Points on a hilly landscape, in no order, each with its height.
From any point a ball rolls to the lowest of the 6 points nearest to it. It stops when none of these is lower. Distance is the straight distance between rows; heights are no part of it.
k_400 (h 3.90): 173 113 168 124 88 132 138 109 140
k_22 (h 2.20): 135 153 92 157 162 93 127 123 114
k_808 (h 5.33): 146 117 183 99 82 128 142 107 152
k_75 (h 7.61): 92 85 151 103 102 122 134 155 149
k_360 (h 4.40): 160 155 111 145 151 167 140 104 163
k_43 (h 3.81): 121 125 140 155 116 141 111 146 129
k_663 (h 0.88): 97 112 133 134 102 124 117 146 113
k_784 (h 1.16): 134 143 116 170 143 128 125 141 131
k_298 (h 1.19): 184 116 147 145 91 143 151 102 150
k_615 (h 2.11): 80 72 154 100 123 77 163 157 113
k_970 (h 5.74): 169 117 158 132 115 152 129 121 131
k_969 (h 4.46): 84 106 120 109 114 112 129 133 86
k_741 (h 3.27): 86 150 109 117 182 116 87 149 82
k_524 (h 4.15): 180 119 174 139 70 123 144 112 161
k_554 (h 1.93): 143 161 80 143 167 98 121 126 117
k_26 (h 5.95): 153 125 193 132 62 119 148 109 179
k_498 (h 3.45): 184 126 141 145 101 152 160 101 145
k_166 (h 5.66): 145 113 178 93 88 135 134 114 147
k_328 (h 0.90): 93 126 120 128 120 117 117 131 79
k_509 (h 5.79): 148 109 164 114 106 149 121 124 134
k_745 (h 3.82): 140 152 113 155 156 149 133 127 160
k_679 (h 4.99): 178 191 99 134 120 158 127 74 170
k_582 (h 3.11): 84 83 141 106 108 87 156 157 123
k_61 (h 7.05): 87 98 134 112 97 117 131 144 115
k_438 (h 5.94): 143 116 151 139 122 155 115 135 139
k_116 (h 4.47): 78 117 115 102 143 124 116 141 72
k_781 (h 3.36): 122 151 116 162 139 111 119 138 111
k_214 (h 8.07): 102 93 171 93 105 130 137 143 159
k_681 (h 6.50): 72 81 120 86 146 108 141 152 77
k_365 (h 5.71): 176 136 124 144 128 164 154 96 150
k_546 (h 6.86): 131 109 167 109 103 147 117 139 140
k_330 (h 4.94): 175 163 105 138 127 164 148 80 165
k_314 (h 4.92): 169 184 84 131 145 154 105 100 178
k_723 (h 1.60): 127 154 97 128 185 103 101 135 89
k_832 (h 4.43): 157 167 100 140 155 157 127 112 174
k_983 (h 5.80): 143 120 190 97 69 119 149 105 153
k_722 (h 4.84): 169 144 123 145 143 164 145 107 147
k_959 (h 0.76): 144 159 80 160 159 101 127 125 130
k_389 (h 7.92): 120 106 156 119 105 138 112 140 138
k_271 (h 2.45): 98 154 91 129 202 100 74 166 94
k_835 (h 4.26): 110 123 129 150 113 126 114 143 108
k_411 (h 4.44): 86 82 138 104 108 95 143 151 125
k_947 (h 5.53): 182 129 138 139 126 164 147 106 138
k_45 (h 4.42): 143 155 90 162 153 133 127 128 156
k_322 (h 2.40): 130 146 109 171 152 119 128 135 129
k_890 (h 2.06): 118 157 90 127 201 99 86 148 95
k_894 (h 5.24): 70 133 114 109 174 124 97 148 83
k_4 (h 6.28): 84 94 125 97 112 107 139 146 96
k_441 (h 4.75): 175 183 97 129 144 162 124 88 174
k_549 (h 5.12): 80 129 120 110 159 123 107 140 72
k_445 (h 4.24): 80 105 119 106 132 118 129 131 75
k_553 (h 7.89): 112 97 176 84 103 131 141 132 156
k_802 (h 3.19): 96 142 118 130 145 118 109 128 75
k_984 (h 4.33): 144 126 140 150 141 153 121 137 137
k_825 (h 2.38): 126 152 105 158 151 102 117 129 104
k_105 (h 5.93): 148 167 64 151 150 110 122 128 156
k_15 (h 5.00): 185 196 91 129 125 161 114 78 169
k_501 (h 2.97): 142 136 123 163 146 150 132 130 143
k_227 (h 3.46): 185 121 149 138 106 150 144 106 140
k_645 (h 6.39): 181 145 120 150 109 160 163 88 149
k_925 (h 4.34): 85 80 125 95 119 99 152 149 92
k_378 (h 2.98): 140 154 90 166 157 115 124 130 140
k_129 (h 1.00): 122 133 126 165 128 132 114 142 121
k_668 (h 3.33): 108 135 119 147 131 113 114 132 88
k_325 (h 6.53): 131 106 170 95 101 138 125 129 144
k_536 (h 4.04): 160 132 133 151 147 163 131 123 142
k_550 (h 2.01): 122 155 111 142 159 102 111 126 86
k_966 (h 4.93): 158 113 174 111 96 141 131 118 141
k_388 (h 4.66): 171 172 98 136 140 162 134 92 165
k_283 (h 1.15): 85 71 157 89 141 78 162 159 86
k_83 (h 0.75): 138 160 89 140 174 94 117 129 100
k_517 (h 3.10): 91 113 117 119 113 113 127 131 83
k_123 (h 5.67): 87 80 161 96 103 108 146 154 148
k_184 (h 5.13): 85 85 146 109 105 104 148 155 138
k_450 (h 5.87): 68 108 111 94 152 127 124 143 73
k_136 (h 5.43): 106 105 140 129 101 133 112 146 129
k_456 (h 5.42): 152 173 75 143 152 140 113 117 177
k_841 (h 7.31): 98 99 145 114 100 131 122 151 136
k_121 (h 7.76): 112 102 162 98 100 141 126 139 147

For each start below, name every point that the ball comes to, in order.
k_438 | k_43 k_663
k_681 | k_445 k_328
k_546 | k_966 k_400 k_298
k_441 | k_832 k_745 k_784 k_129
k_15 | k_832 k_745 k_784 k_129
k_679 | k_832 k_745 k_784 k_129
k_123 | k_582 k_615 k_283
k_314 | k_832 k_745 k_784 k_129

For each start below, name the point where the ball stops.
k_184 | k_283
k_360 | k_129
k_549 | k_328
k_214 | k_283
k_411 | k_283
k_450 | k_328
k_325 | k_298
k_722 | k_129
